A landscape with many valleys, sampled at points; each row gives a point and its height.
A ball rolls from a point to the lowest of its 2 nearest points, and stops where none of them is lower. Distance is the straight distance between rows; heights are no part of it.
<811>: [ 38 -16  12 -35  31   1 -34  50 -47 -20  -6 -30  30  17 -21  39  12  -5
   4  22 -24  32 -13 -22   3]  h=38.0
<130>: [ 15  -7  -3   6 -75  22 -53  22  -2 -22  -8 -26  63  16 -18  23  20   5
  54 -17 -41 -16  -7  14  -9]  h=36.7
<263>: [-50   0 -36 -20  -2  26   0  -4  26 -36  17   0  18   7  -6  53  12 -18
  34 -23   9  26  49   2  24]  h=18.7
<1558>: [-33   8 -29   1 -38   0 -31  34  36   5  21  18  -3 -42  21   1   4   6
 -21  16  49 -15 -54 -25  -3]  h=36.6
<1593>: [ 46  19   0  -7   9   6 -57   8 -14 -14   8 -44  81   3 -17  16   8 -33
  54 -13 -22  12 -34  -2 -36]  h=19.6
<288>: [-12  -7  -6  -6   3 -30  -4   2 -24  22  -7   6 -40 -28  37  12   6   4
  10 -17  -6   7  30  21 -31]  h=53.3
<1614>: [-38  37  -1   8  32 -39   2  13 -23 -16   1  12 -15 -13 -13   8  22   1
 -28  13   1  14  11 -12  30]  h=33.4
<1800>: [ 11  -3  -3 -19  -3  -4 -52  11  14  33   4  11   1  -6  39   6   9   6
  13 -22 -12 -13 -33 -15 -77]  h=48.5
<1060>: [ 19  34  -4 -21  24 -21   2 -67  -2 -26  -9 -46  33  25 -22  36 -24 -40
  50 -27 -21   7  -5   7   3]  h=24.2
<673>: [ 14   1   5 -39  64 -50  17 -42 -46   2  -7 -50   8 -20 -24  23 -25  21
  44 -11  -2 -21  13  24 -16]  h=54.9
<370>: [-34  31  -3  98 -40  15 -20  20  14 -17  27  31  12 -56 -17 -48  -7  11
 -34  27   1 -35  19   7  12]  h=45.5
<1344>: [-21  32 -12  -4  -4 -28 -10 -51  11  34 -47 -14  11  18 -12 -32  10 -24
   9 -15 -26 -15 -25  20  -4]  h=15.9
<1867>: [-49 -42  -3  14 -35  10   3  22  40   0 -18  25 -35 -13  31  -7  -9  33
   2   5  30   0  22  26  -7]  h=27.0
<979>: [-38  45  -8  78  -3 -19  -4  13 -16 -17 -11  38   5 -51  15 -39 -22   1
 -34  27  14   4  18  14  34]  h=47.2
<68>: [  4 -12 -17 -53  16 -25 -10 -49   8  15   3   1  44  21  -7  18  27 -22
  23 -39   0  10   8  25 -26]  h=22.6
<1084>: [ 10  -3  28  23 -16   0  77  -4 -25  12  10   6 -71  10   2 -25  -6 -12
   3  -7 -20  19  36  15  -2]  h=22.4
<128>: [ 16   0  -5 -21  25  -6   8 -36  13  35   7  51 -23 -16  18 -36  11 -18
 -41 -16  27  10 -25  33 -44]  h=38.1
<1829>: [  3   5 -14 -14  40 -32 -22 -34  -2 -26   2  27   6   5  32  49 -21  44
   2 -21  47   0  18   9  -8]  h=17.7
<1672>: [-30 -18  -2  -4  45  -2 -39  24  11   2 -47 -34  -1  -4 -27 -15 -11  48
 -25  47  17 -10 -34   7  16]  h=12.6
<856>: [ -1  37  -7  61  42  -5 -20   0   4 -14   0   6  22 -13  19 -25 -30  59
   9  -7   8  -3 -15   7 -11]  h=37.6
<955>: [-12  -1 -12   9 -57  -2 -29  33  -4 -10   8  23  66  14 -11  15  43   7
   5  15   1 -12  -5 -24  34]  h=24.3
<1623>: [ 18   8  -7   3  16  19 -10  16 -25 -37 -28 -47  86  -6 -32  28 -30  33
  40  14 -10   9 -48  -7  47]  h=54.7
<1278>: [-10  -1  16 -57  24 -26  62 -25 -13  24  44   7 -11 -11 -19 -31   6 -11
 -17 -51  -7  11  29  15 -18]  h=52.1
<100>: [  0  34 -21  29 -14  31 -10  -4  16  16  -8   4 -19  20  45  18   2 -19
  27  -6  -5   9   9 -18 -24]  h=8.7
<1506>: [-29  20  23  48 -19  17  54  25 -14  -2  23   8 -36   1  21 -13  -9  10
   6  -9 -16  25  35  -1   8]  h=25.2
<1638>: [-33  -4  18 -13 -80 -28  -4  25 -16 -34 -25 -12   4 -12  10  43  -7  -3
   5  13 -16   7 -14  -9  39]  h=17.9
<857>: [ 25 -34 -19 -31 -11 -13  59  -8 -28  36  -9  12   8   8 -12  13  29  15
  12  19  35  -5   4  20  31]  h=66.2
<848>: [ 15  -3 -29  20 -33   6 -57   7 -14  26 -15 -28  35  -8  10   5  -2  63
   8  16 -15 -52  -7   3 -12]  h=34.7
<601>: [ 10 -48 -12 -85 -45  20  16 -49  -5  -3  -5   9  48  11 -33  -4  12 -62
   8 -36 -17  21  10  37   7]  h=62.8
<926>: [  5   1 -17  13  -6  48 -11  -3  25  67   2 -31  -9   3 -36 -67  30 -24
 -16  23 -22 -32 -16 -13 -32]  h=42.8
<1779>: [-19 -19  39  10  -8  -7 -27  33   2 -16 -20  43 -64 -10  33  -5  19  -9
 -39   3 -12  -2   8 -25 -30]  h=47.0
<907>: [ 42   7 -15 -59  49 -25  18 -46 -27  32  31 -49 -10 -16 -32  11 -15 -10
  26 -26 -12 -13  50  16   1]  h=57.0
<405>: [ 27 -12  46 -46  13   6  23  16  18  -4  18 -28  11  43 -10 -12   5 -23
 -20 -14 -31  16 -48 -25 -23]  h=14.8
<526>: [-31 -24  19   8 -77 -21  25  26   9   8  30  46   9   5  20  -6  20   5
   8 -35   2  -4 -10 -34   7]  h=60.3
<983>: [ 15  12   7  64 -18   7 -25  11  -9  36  -6  63 -37 -44  32 -37  19 -31
 -23  20  -3  -7   5  -2 -40]  h=28.3
<1022>: [-14  -1 -32  -9  11  38 -55  22   5 -29  -2 -13  28  -6  45  71  -1 -29
   1 -14  -2  25  26 -44   5]  h=56.4
<1380>: [-27  25  14   7  54  -3 -47   9 -13 -36 -20 -10 -33  14  20  21 -20   7
 -21  -7 -27  19   3 -27 -16]  h=60.0
<1472>: [ -7  34  14  47 -14  21 -11  43   6   7  36 -35   6  -3  11 -20  -4  38
  25 -19 -42 -17  15 -20 -47]  h=26.3
<1309>: [ -2   7  -4   7 -57  19  -3  27   4   3  -5 -45  35  -2  22  29 -10  18
  58 -11 -29  -4   6   2  -6]  h=33.5
<373>: [ 51  13  -6 -61  27 -11 -19 -36 -27   5  18 -26   2  -2  -4  49 -13 -72
  -5 -25 -13  23 -21 -19 -14]  h=62.2
<691>: [-33 -17   0  32 -41 -30  53  -7 -10  19 -22  41 -16   2 -18 -46  24   3
   6  29  32 -11  29  20  24]  h=63.3
<386>: [-16 -26 -32 -11   4   3 -35  35 -30  10 -43  -9 -27  -2  23  32  28  15
 -14  44   1 -12  37 -15  15]  h=2.2
<362>: [ 35  36 -19   5  -2  15 -29  13   1  20  51  -4  67   9  -5   9  27 -24
  17 -12 -14   1 -35 -42 -31]  h=12.7
<1331>: [-21 -52 -12 -65 -45   7  23 -37  24  11  15 -15   3   5 -50  14  22 -55
  32 -27 -22  21  19  24  18]  h=61.9
<1976>: [  1  20 -30  87   0  24 -46 -17  -3   8 -22   9   5   8 -29 -51  -5  25
  -9  44  -4 -39  15   8  14]  h=22.8
<352>: [-19  28  -4  -1  33  -8  34 -10  13 -16  59  14 -51 -29  -5  10 -12  -9
   1 -32   2  28  38   0   9]  h=47.8
<431>: [ -7  20  21  13   8  11  43 -29  51  -6  28  28 -33  33  22 -21  -7  -3
   6 -52   6  22  -5   4 -35]  h=52.2
<1732>: [-13 -50  10 -14 -33 -19  14   2  19 -14 -43  11 -38  32 -20 -16  24  -8
 -19  60  48 -22   3  -7  17]  h=10.7
<850>: [-13  -4 -22  44 -41  20 -35  36 -24   6  23 -30  12 -39  -1  -8 -14  65
 -40  20   4 -61  15  -5  14]  h=38.7
<1591>: [  1 -31 -19 -47 -10  -8  -4 -33  26   5   4  14 -60  -8   2  46 -20  -4
  -6  -8  39 -16  -1  22  17]  h=20.0
<19>: [ -5 -19   7  -3  27  13 -28  15 -12 -47 -38 -42  42  38  30  38 -32  55
   9  -3  -6   3  23 -22  -3]  h=37.9
<616>: [-16   3  21  26 -33  10  13   3  44  15   7  16 -23   5 -20 -64   1  -6
 -13   2   7 -14 -42   4 -14]  h=45.4
<87>: [ 36 -17   1 -48  23   7  13 -37  14   7   1 -12 -52   9   5  28 -28  13
  -3 -18   7  -8   4  21 -13]  h=16.0
<1661>: [ 14  33 -23   9  61 -12 -39 -30 -13  21 -29 -15 -32  10  -1 -10   7 -32
 -21  18 -12  13 -29 -13 -14]  h=64.8
<666>: [ 18   3  -5 -36  -2 -29   5 -36 -19  10  33 -22 -35 -16 -18  28  -9 -33
  41 -52 -25  -7  68  -1  -1]  h=59.0
<1117>: [ 27  -9   7  17  36  11 -37  -1   0 -22  -8  -8  29  50  39  20 -14  47
  24 -10  -7  -7  15 -22 -36]  h=41.2
<1103>: [-12  -7 -12 -50 -23 -19  12  23  -3   2  32   9  45 -25 -22  24  31 -22
   0   0  13  31 -38  -4  32]  h=28.6
<38>: [ 46 -12  25 -53 -22 -52  39 -55 -23 -19   2  13   6   2 -28  37 -25  -7
   1 -39   3 -20  -1  16  51]  h=31.0
<1948>: [ 37 -12 -16 -26  31  -1  15 -19 -30  22 -37 -24  91  11 -34   3  22  15
  39   8   5  -8 -35  24   8]  h=65.2
<583>: [ 42  -7  -3 -34  31  12  22 -29   6 -12  10 -42 -42 -15  -3  57 -61  32
  21 -26  15 -13  19   8  22]  h=20.2
<458>: [ 18   8   5  38 -21 -14   6 -36  -6  23 -52  37  -5  34 -12 -64  24 -17
 -34  24   2 -37 -14   2   1]  h=20.9
<211>: [ 42  11   9 -18   0 -31  52 -44 -22   7  24  46 -52 -10  13   3 -23 -11
 -38 -33  21  -2 -11  11   8]  h=37.3
<380>: [  3  14   9   0  55 -14 -11 -10   8 -22  26   9 -63 -45 -10   1 -38  11
 -15 -16  -4  10  53  30  16]  h=49.7
<1077>: [-12  11 -22  18  57  42 -29  18  43   3   6  18 -12  30   1  -6  24  -6
  -5  20  18  15 -19 -32 -17]  h=46.7
<61>: [ -9 -24  -5 -34  37  16 -39  25  28   7 -26 -41  -5  22 -14  30  10  17
   0  39   7   5 -37  -9   5]  h=15.8
<1868>: [  6   0 -15  -1  -2  29  -3   8   1 -24 -23 -19  59   4  -3  38 -19  35
  12  13  25  -7 -41   6  54]  h=53.1
<127>: [ 10 -18  -2  17  -4  10  42   2   8 -11   9  66 -63   2  15 -13   7 -35
 -35  23  62   7  14 -25  -5]  h=43.6
<367>: [ -9  23 -28  29   3   1 -10 -19 -15 -23 -22  -5 -10  23  47  48 -20  -4
  18 -10 -11  11  50 -15   2]  h=15.7
<1078>: [ 32 -11   5 -65  10 -25 -15 -27  21  -2  42  25 -45 -17 -34  21   2 -37
 -27 -34   2 -16  27 -24  42]  h=64.9
<607>: [ -9  30   1  49 -33   4  11   2   1  -9 -28  10 -62  16  12 -15   1 -42
 -28  40   0  -7   2 -41  18]  h=52.8
<914>: [  4  -5  33  16  36 -20  39 -10  -7 -10  11  37   0   3  27 -28  -6  55
  20 -26   9  13  25  44 -33]  h=29.3
<1398>: [-25  -2 -13  44 -52   9   0  65 -20   8  16   8 -12 -36  27 -20  18  25
 -12  16   3 -24  23 -17   6]  h=41.7
<1301>: [  2  18 -22  41  14  17  -6 -37  20  24 -35  11 -22  22  25 -18   4  -9
  27   7  -3   6  30  30 -27]  h=14.3
<1678>: [ 21  19  -6  52 -19  26 -19  16 -25   0 -43   3 -24  22  25   8 -15  10
 -25  32 -16 -15   8 -47  15]  h=51.1
<424>: [ 23  -9 -36 -22  21 -16 -26 -50 -10  -8 -32   5  14  11   6  66 -13  17
  23  -4  20  -6  13  19  14]  h=10.4
<292>: [  5 -39  -4 -27 -26 -20  -4 -17  11  11 -26  44   3  40  -4  -2  40 -26
 -17  16  35 -13 -13 -19   2]  h=14.9
<1650>: [  8 -13   4 -31  22   9 -10  -6  10  19 -38 -70 -10  15 -10  13 -16  10
  18  12 -25   0 -40  13 -18]  h=18.6
<972>: [-48   8  -3 -17  11 -15 -67  33  10 -28 -11  -9   6 -14  25  49  19 -19
  -9   0 -30   8  -8 -35  -6]  h=58.3
<1155>: [  6  -7  27  -8  16   6 -14  59 -25  -6   7 -20  11  27  -4  15  36  12
   7  23 -41  14  18 -35   3]  h=39.9
<1758>: [-11 -14  27   3   8   0  21 -20   8  25 -21  -1 -51 -47 -12 -42 -26 -22
  -2  18 -13  23  -4  77 -16]  h=43.7
<1834>: [-10  58  12  74  41  -6  10 -30   4  -5   1   5   1 -12  11 -31 -43  19
  24 -10  -8  19  -7  45 -16]  h=40.2
<965>: [-17  15  16  24  11   2  21  20 -16  14 -28 -34 -18   4 -18 -35  -2  47
  14  34 -23 -10  -1  18  18]  h=8.9
<580>: [  6  23  25 -38  50 -46  50 -38 -29   6  -5 -38  -5 -13 -22 -22 -31   6
   2 -24 -22  -7 -26  33 -21]  h=52.9
<342>: [  1   8 -50 -10  -4  14 -26 -15  11 -14  -1  31  -7  -5  42  70   0 -33
  -6   1  43  12   7 -30  22]  h=53.7
<10>: [  4  31  -3  40  -6 -15 -48 -21   9 -26   6   6  62  33 -25  13   6  40
  -2 -14 -18 -37 -34 -28  12]  h=31.2
<1752>: [-33  -4 -12 -34 -43 -35 -19  -9 -14 -18 -18 -11 -37 -27  11  64 -13 -12
   4  -6  -9  -8  35   4  44]  h=13.1
<145>: [  2   7   3   4  37  12  44  -4 -27  -7 -23 -37 -23  30 -25   9 -15  21
  12  16 -31  12  26   0  26]  h=12.2
<1360>: [ 11  16   9   0  72  -3  36 -20 -39   8   6 -35   9  50 -18 -11   4  20
  36  -1 -19  18  48  -8 -14]  h=16.1
<1523>: [-17  13   3  -7 -29 -27 -17   9 -14  43  -2  23 -23 -14   0 -33  40 -43
 -23   2 -25 -16 -36 -25 -19]  h=22.0
<183>: [ 49 -18 -11 -79  10 -12 -14 -37  -3  14  42  13 -23 -20 -24  36   2 -67
 -21 -43  -2   2   4 -17  -6]  h=63.6
<1185>: [ 19  21  35 -17  52 -29  33 -40  -1 -11  19 -14 -60 -35 -35 -22 -43  17
  -6 -23 -10  -3  20  41   7]  h=51.2
<326>: [-10 -25  33 -19 -43 -14  49  20  -6  13  36  11   1  11  27   1  13  22
  16 -33 -13  20   2  -2 -25]  h=58.4
<464>: [ 19 -35   5 -18 -38  36  27  41 -11   6  32  -2  61  10 -11   6  31  -5
  50 -16  -5  34   2  16  -1]  h=26.4
<1415>: [ 47  16 -24  -9 -20  22  20   0 -33  56  -4 -10  24  15  -6 -10  22 -29
  -7  29 -11 -12 -27 -25  12]  h=39.0
<1323>: [ 12  -8  -7   8  32 -28   6 -18  -1  -3   3  58  10  27  34   2  21  40
  -8 -16  40   6  18  15 -14]  h=24.4
<809>: [ 12  -6  -7  32  13  -6   4 -38  -8  25 -37  34 -16  44   5 -43  34 -13
 -11   3  -9  -7  31  23 -22]  h=17.8
<915>: [-11  42 -10 -22  28 -33 -17 -23   4  11  -3 -17  41  16 -29  -8   6 -22
   1  -4 -17   6 -65 -13  10]  h=20.3
<1444>: [  4 -23  -3 -26 -14  14  -5  -4  28  49  17   2  23  11  26 -22  14  17
  24 -39   2  -9 -33  17 -63]  h=45.1
<1275>: [-27  -8 -26  21  11   8 -59  18  31  -1 -27  -4   1  -5 -25 -35   5  29
 -26  57  34 -32 -29 -11  14]  h=15.5
<755>: [-44 -28  22  25 -27  12  -4  61  26 -40  -4  45 -39 -30  33 -25  13  -6
 -40  30  38  -6  17 -49 -14]  h=45.2
<1576>: [-45 -29 -12  27  -3  38 -21  40  59 -18  -3  18   2  10  26 -26  10  44
 -11  17  36 -14  31   3  -4]  h=29.9
<1447>: [ -2 -25  23  78  -8  46 -60  27  28 -17  -3  11  -9 -32   9 -36 -28  30
 -40  42   0 -31  18  17 -21]  h=48.1
<1263>: [-27  14  -5 -37  20 -19  31  -2  -1  22   3 -30  30  -8 -33  -1  22   8
  17   7  -7  18 -32  14  23]  h=24.5
<574>: [-53   0 -13  33  63   1 -17  -2 -13 -42 -15  -9  14 -12  48   3 -23  41
 -34 -19  19  18  64  12  28]  h=35.7
<1669>: [ 20  19  -7   0  14 -18  27   8 -47  24  -9   2 -19  13 -11  -2  14 -20
 -28  39   2  -5 -12 -24  33]  h=36.3
<717>: [-38  -8  15  23  18  13  29  -5  35  -8   5  17 -53 -25 -25 -21 -12 -21
 -10  26  13  26  17  56   6]  h=44.6
<364>: [  3  -3  19 -14 -19 -27  12  33 -31   8  22   2   1  -3  53  33  -2  24
  18 -22 -10  12  21 -14 -37]  h=56.1
<1181>: [-52 -17 -29 -34  10   1 -28  -4  38   0  -5 -15  38  10 -15  35  32 -15
  44 -18   5  28  16  22  -3]  h=23.5
<90>: [ 24 -23  -3  10 -30  -4  15   1   6  47   9  42 -37 -27  41 -20  -5   7
  -2   4  41  -2 -39  24 -36]  h=34.3
<1311>: [ 11  21  12  -4  11 -14 -36 -35 -27 -29   0 -48  63  33 -18  14  -4 -61
  64 -17 -35  15 -12   1 -35]  h=23.4
<1566>: [-24   2  -6  -3  21   0  26 -23  19   8  29  23 -71 -41 -38 -29   4 -63
 -24  -1   8  16  33  14  12]  h=45.8
<521>: [-63 -19  -2  16 -78 -30  37  -3  17   3   0  37  -9   6   7 -14  14  -2
  16  -8  19   4  -7  -3  31]  h=61.8
<1026>: [-40  -9 -23 -39   1 -19 -12  35  11  18  31  15  22 -37  14  29  15   4
 -11   7  39  13 -37   3  13]  h=32.5
<1126>: [-28 -21 -25  -5 -21  -1  56  27 -19  32  -2   0 -15 -23 -13 -15  19  23
  15  43  45  -7   8  33  38]  h=64.6
<881>: [-34  -3  11 -22 -12 -41  -8 -31   4  31 -25   1 -24  -2  -7 -30  17 -43
 -22 -25 -30   0 -11  12 -18]  h=18.9
<407>: [ 43 -41  19 -55 -19  11  35   2 -22  21  19  -8  73   8  -6 -10  17 -17
  34 -41 -14  18 -14  23 -33]  h=22.5
<1503>: [-33   5 -26  45 -32  38 -48  25  49 -12  31  10  10 -40  45 -11 -17  33
 -44  -2  32 -34 -20 -21  -8]  h=36.9
<238>: [-14   4  -6 -21  37 -16 -12   9 -29   1  -2 -10 -67 -49  20  29 -23  12
 -16  -1   0   6  51  16  -8]  h=51.4
<1128>: [ 22   2   5 -12 -11  21  70 -34   3  23  -2 -13 -33  26  -3 -19  -4 -33
  -4 -10 -23  12  10   4  -2]  h=19.5
<4>: [ 44 -16   8 -77 -32  15  56 -37   0  14  27 -26 -23   8 -20  17 -27 -39
   8 -41 -23  16   3   1  14]  h=15.6
<1739>: [ 33  20  -1  16  44  21   5  16 -16 -39   7 -39  88  32 -18  24 -28  25
  44  -3   6  26 -20 -22   9]  h=56.5
<863>: [-46 -28 -10 -11 -38   2   9   4  36 -20  -5   4 -61 -29  24  20 -41   4
   0   7  39  10 -11  32  15]  h=24.1
<1436>: [ 34 -37  19 -31 -33  -7  -8  21 -24 -48 -18  41  30  22  13  59  10   7
  -7  -4  20  13   3  -6  32]  h=23.7
<707>: [ -3 -14  -7 -22  21  17  19 -11   7 -28   7 -26 -27  25 -44  43 -11   6
  21   3  -9  -2  71  -6  63]  h=10.8
<69>: [ 33 -30   2  -7 -40   4  -6  14  -2 -17 -10  38  44  46  -4  20  25  -1
   5  14  21  -3 -21 -13  23]  h=19.7
<1960>: [-22  20  -4  11  -7 -43 -13  40 -23   6  27  30  45  -2  -9  -7  50  23
 -10  -1  -3  -4   9 -24   6]  h=29.1
<639>: [ 49 -41  43 -62 -21  -2  65   5 -32   4  -6 -21  43  29 -22  -1  14   0
  12 -12 -24  10 -11  17  -1]  h=19.0
<1936>: [  1   0  14 -10 -43  28  16  51   1 -38  23 -32  51   2  -8  32   4 -11
  44  -6 -15  44  -9   3  30]  h=29.7
<1347>: [ 43  31 -20 -13  30  23   1   2 -11  -3  17 -41  32  10  -9  39 -27 -16
  20   4   8  33 -54 -23   4]  h=58.7
<824>: [ 65  21  22 -34   6  -1   6  -9 -23 -23  15 -29  37  10  15  40 -27 -46
  17 -20  -5  31 -55  -5 -20]  h=60.5
<1352>: [-17  10  -9  49  24  31 -51  22  34 -16  21  11  23 -20  42 -16 -28  60
 -35 -18  20 -13 -12   3 -27]  h=34.1
<413>: [ 20  -5 -18 -12   8 -14 -16 -62  -7  -7 -26  14   9  47  14  37  17 -20
  33 -24 -10   3  39   0 -17]  h=17.0
<664>: [ 26  -7  -3  -6 -51  13 -27 -17   6  33 -26 -37  53  24 -23 -12  23  -5
  32   2 -35 -27 -31   6  -8]  h=39.4
<1195>: [ 12  -1  17 -29 -14  17 -20  63 -33 -54  31 -51  48 -23  -5  37  -8 -22
  45 -16 -19  35  -6  10  -5]  h=32.2
<1776>: [  1  -2  -5 -35  58  16   4   0  -8 -38   2 -60  17 -21  12  61 -69  46
  22  -7  24  16  -3  -1   3]  h=25.5
<1977>: [  3  -6  21  23  26   7  34  23  -1  22  -1  -4  12 -11 -24 -67   8  61
   2  32   4 -22 -20  34   8]  h=11.8
<1076>: [  6 -17  36  41  22   0 -12  20   1  27  10  25  12 -25 -10 -58   1  37
 -16  32   6  -2  -8  57 -24]  h=14.5
<633>: [-21 -19  14 -12 -10  33  20  15  45  47  12 -12  -8   9 -24 -66  26 -16
 -12  -1 -14   4 -25   3 -27]  h=44.2
<1361>: [ 10   2  16 -48  26 -21  44 -14 -14  23  47  25  16  10  14 -37  16 -27
 -18 -53 -14  23 -11  -8 -47]  h=54.1
<140>: [-37  30   8  58  27  43  -9  39  16 -27  20  31 -17 -30  53 -18  -9  -3
 -26 -12  -7  19  16 -28 -16]  h=50.7
<1849>: [ -9  18  25   8 -20 -24  16 -13  16 -26 -22   9  -5  24  16  12 -18  26
  -2  -9   2  -5 -36   8  21]  h=48.6
<1369>: [ 24  18  10 -14  -7 -39  42 -53 -13 -23   9  12 -41  -2 -17  31 -28  -2
 -10 -19   9 -16  17  -4  48]  h=34.0
<778>: [ 12 -30   4  30 -27  10  -2  -8   1  31 -34  45 -72 -27  32 -10  -6 -29
 -15  25  11   1   2  29 -37]  h=31.1
<1794>: [ 22 -32 -10 -64  30 -19   0  -5 -12  -5  27  12 -22   9 -53  27  40 -22
 -30   9  10  -3  42 -17  49]  h=66.1
<1213>: [ -4  11  27  27 -42 -14  30  -5  36 -14  -8  26 -10  12   1 -37  -8  27
 -16   6  27 -30 -56   4  16]  h=46.9
<1577>: [ -9 -23 -12 -60 -52  17  50 -43   3  29  -9  16  45  36 -10 -34   6 -38
  -3 -30 -22  18  -1   0  -5]  h=64.0
<918>: [-40  -3 -23 -23  12  15  25   4  24 -38  19 -20  -8  15 -38  41  14 -10
   6  23  18  16  38  -8  70]  h=14.2
<237>: [ 36 -22   8 -20 -56  14  -8  -8  36  49  -2 -15  23  22  -1 -16  -2  20
   6 -10  -2 -41 -57   4 -28]  h=42.1
<620>: [-28  13 -11  29 -13  19   7  35  16  -9  30  43 -20 -42  70   3  -2  12
 -11 -27  19  18  11 -24 -34]  h=52.6
<1898>: [ -1  18 -17  -2   0  -3 -20  -3   3 -23 -18   1   8   3  26  45 -17   4
 -18  24  30   1 -37 -23  40]  h=51.0
<1878>: [-29 -18  -3  54 -28   8 -14  64 -11  -7   1  30 -20 -47   2 -50  32  -1
 -36  43  22 -19  43 -27   3]  h=43.5
<1280>: [-72  18 -24  23 -49  29  -8  34  15 -11  -7 -18  -6 -13  30  19  12 -29
 -17  20   4   0  16 -44  41]  h=31.4
<1163>: [-44 -10 -10  29  20  31   4  34  15 -29 -10 -22   8   0  30 -16 -22  47
 -20  15  12  11  22  -3  30]  h=32.7
<1899>: [-21   2  14  22  33  12 -28  43 -15 -30 -17 -40  36   5  14  -2 -21  62
 -15  10 -13   1   9 -32  28]  h=35.0
<586>: [-24  -5  27  82  22  58 -12  47  29 -30   5  22   7 -47  45 -30 -36   3
 -50  34   6  13  33  12   1]  h=49.3
<236>: [ -1 -16  13   8  16   0 -40  37  11  25  27  21   4  -5  -1 -45  34  48
 -20   5   2 -21 -13   3 -39]  h=18.4
<1879>: [ -3 -23  -3 -59 -28 -20   5 -53  14   9  25  -4 -15  -8 -46  21  -3 -38
  39 -63 -27  -6  60  17  34]  h=60.6
<1838>: [ -7   8 -25  57  -7  20  26  -2   7 -32  -9  60 -48 -43  23  -6 -27 -34
 -34  41  57  16  45  -4  18]  h=45.9
<17>: [ 33 -27  48 -70  13   8  34   0  12  -2  28 -30 -40  22 -11  24 -16 -14
  -4 -23 -14  22 -15  -5 -18]  h=11.4
<218>: [ 11  18   0  48 -21  -5 -18 -14   5  37  -2  61 -21 -39   0 -63  28 -63
 -40   6  -7 -26 -33 -17 -30]  h=25.6
<1370>: [ 43   8  24  74 -25  13  22 -24  16  18 -30  27  -1   0  -5 -66 -24  13
 -15  34   1 -31 -19  40  -5]  h=23.9
<595>: [-14  37 -35  75 -16  -3 -32 -17  -4 -10 -15   6  48  13 -16 -23  -2  57
   5   7   3 -44   7  -4  41]  h=26.6
<1070>: [ 35 -26  24 -36 -25 -27  34  -5 -38 -45 -31   7  20   3 -12  60  -7  13
  19  -8   0  -3  -3  25  44]  h=27.5
<1219>: [-13 -20  10  88   2  22 -52  26  -4 -25   2  12  29 -63  -8 -53 -36  45
 -62  44   7 -38  17  17  19]  h=47.1
<1560>: [ -3  39  26  16  36  -5  19 -37  37 -15  19  27 -29  26   0 -29 -10 -31
 -26 -29 -14  21 -29  -6 -17]  h=50.6
<829>: [ 53 -11  16 -45  39 -25  13 -27 -39 -30 -24 -33  90   3 -41  21 -17  -3
  41 -17   2 -11 -43  30 -11]  h=63.7
<558>: [-28 -11   4 -26   6  -8  53   1   6  -1  55  26 -25   0 -12   4  10  10
   3 -27  21  27  16   1  12]  h=49.9
<750>: [  9  29  -7 -17   2  -1  13 -43   1  45 -15 -44  46  24   2 -57   0  -7
  26 -33 -40 -14 -11  11 -54]  h=10.6
<917>: [ -4  -1  25  43 -14   4  -7  34   9  16  32  15  -5   8  -3 -37  25  44
   0 -12 -38 -27  34  -3 -45]  h=22.7
<532>: [-32   0 -35  53  -3  -5 -45   2  20  32 -29  14   3 -22 -14 -45  24  12
   2  37   0 -28  -4  29 -14]  h=19.4
<149>: [-17 -10  17  25 -73 -15 -11  -1  48   5  13  21 -17 -21 -31 -66  12 -33
 -29   8  26 -42 -55 -25 -21]  h=46.8
<340>: [ -3 -34   7   1 -24   5   1  50  -8  -2 -40  -9 -34  23  -9 -18  24  18
 -17  62  18 -24  14 -24  17]  h=7.7
<625>: [-15  17  35  42   5  -1  13  36  -9 -34 -27  11 -59  -6 -12 -36  -5 -30
 -48  63   4   4   2 -28  26]  h=53.9
<1271>: [-31  23  10   6  41  11 -22  -6  46 -21  23  11   7  40  -8   5  30 -28
 -15 -23  -6  22 -30 -43 -13]  h=48.8
<1529>: [  1  42  18  27  46 -14   2 -23   6  19 -12 -15 -22 -37   7 -35 -33  -5
  10  -5 -24  22 -23  55 -42]  h=42.2
<1940>: [-21  28 -37  76   9  18  -2  -3   4  -9 -23  41 -12 -22  16 -29  -8 -15
 -18  55  44   8  27  12  30]  h=47.6
<113>: [ 19 -22  18 -59  21 -17 -15  11 -22 -36  12 -27  27   3 -24  56  10 -12
  23 -15  -6  31   5  12  -5]  h=35.3
<668>: [ 25  10  36  26  -7  -7  -8  38 -24   8  -9  21 -49   5  43  -9  -8  13
 -32  12 -18  -7 -18 -36 -19]  h=48.7
<1729>: [  5  26 -18  17  -7  20 -44  19   6  22  23 -57  35  -6  -2   6  -6  44
  29 -11 -22 -32  -7 -13 -31]  h=30.4
<270>: [ 42  29  -2  25 -18  22  -3   4  -9  55  -5 -32  -5  14 -11 -43   7 -16
 -21  18 -28 -29 -27 -15  -5]  h=41.3
<313>: [ 20   6  -2  21  64  31 -19   4  13  10 -11 -16  16  48   2  -7  -7  34
  15   7  -8   8 -14 -30 -31]  h=44.1
<201>: [ 70 -13  20 -44 -18  -6   6   9 -35 -35 -19 -12  61  -1 -10  29 -19 -23
  29 -22   5  16 -66  31  -3]  h=62.1
<151>: [ 30  21 -18 -36  41  -7 -30 -24  -2  -3  -4 -23 -42  11 -11  56 -10 -47
 -14   2 -18  12  -5 -30   4]  h=63.4
<1290>: [ -7 -29 -25 -38  -5 -28  -8   9 -43   9 -35 -10 -34 -18 -15  56  15   4
  -8  37   9 -10  33  12  38]  h=7.6
<1397>: [  9  -7 -20   3   5 -36  27 -23 -23   6   7  69 -46  -6   3   5  19 -19
 -36  11  36   0  33   0  21]  h=40.9
<1226>: [-51  16  -8   1 -30  18  39  32  -4   4  22 -11 -31  -5  -1  19  14 -31
  20   2 -24  26  33 -34  20]  h=28.4
<779>: [ 24  -8  -1 -44  42  14  -7 -43   5   3 -27 -68  20  33 -34  24 -18 -26
  37   5 -21  14 -15   9  -2]  h=21.1
<1942>: [ 34  38   3  10   7   1  20  -7 -19  16  32 -36  68  30 -12 -36   6 -14
  32 -24 -39  -5  -9 -19 -33]  h=4.0

For each start below, name the point where the ball stops.
<607> => <965>
<1838> => <69>
<848> => <965>
<633> => <69>
<829> => <1898>
<1560> => <87>
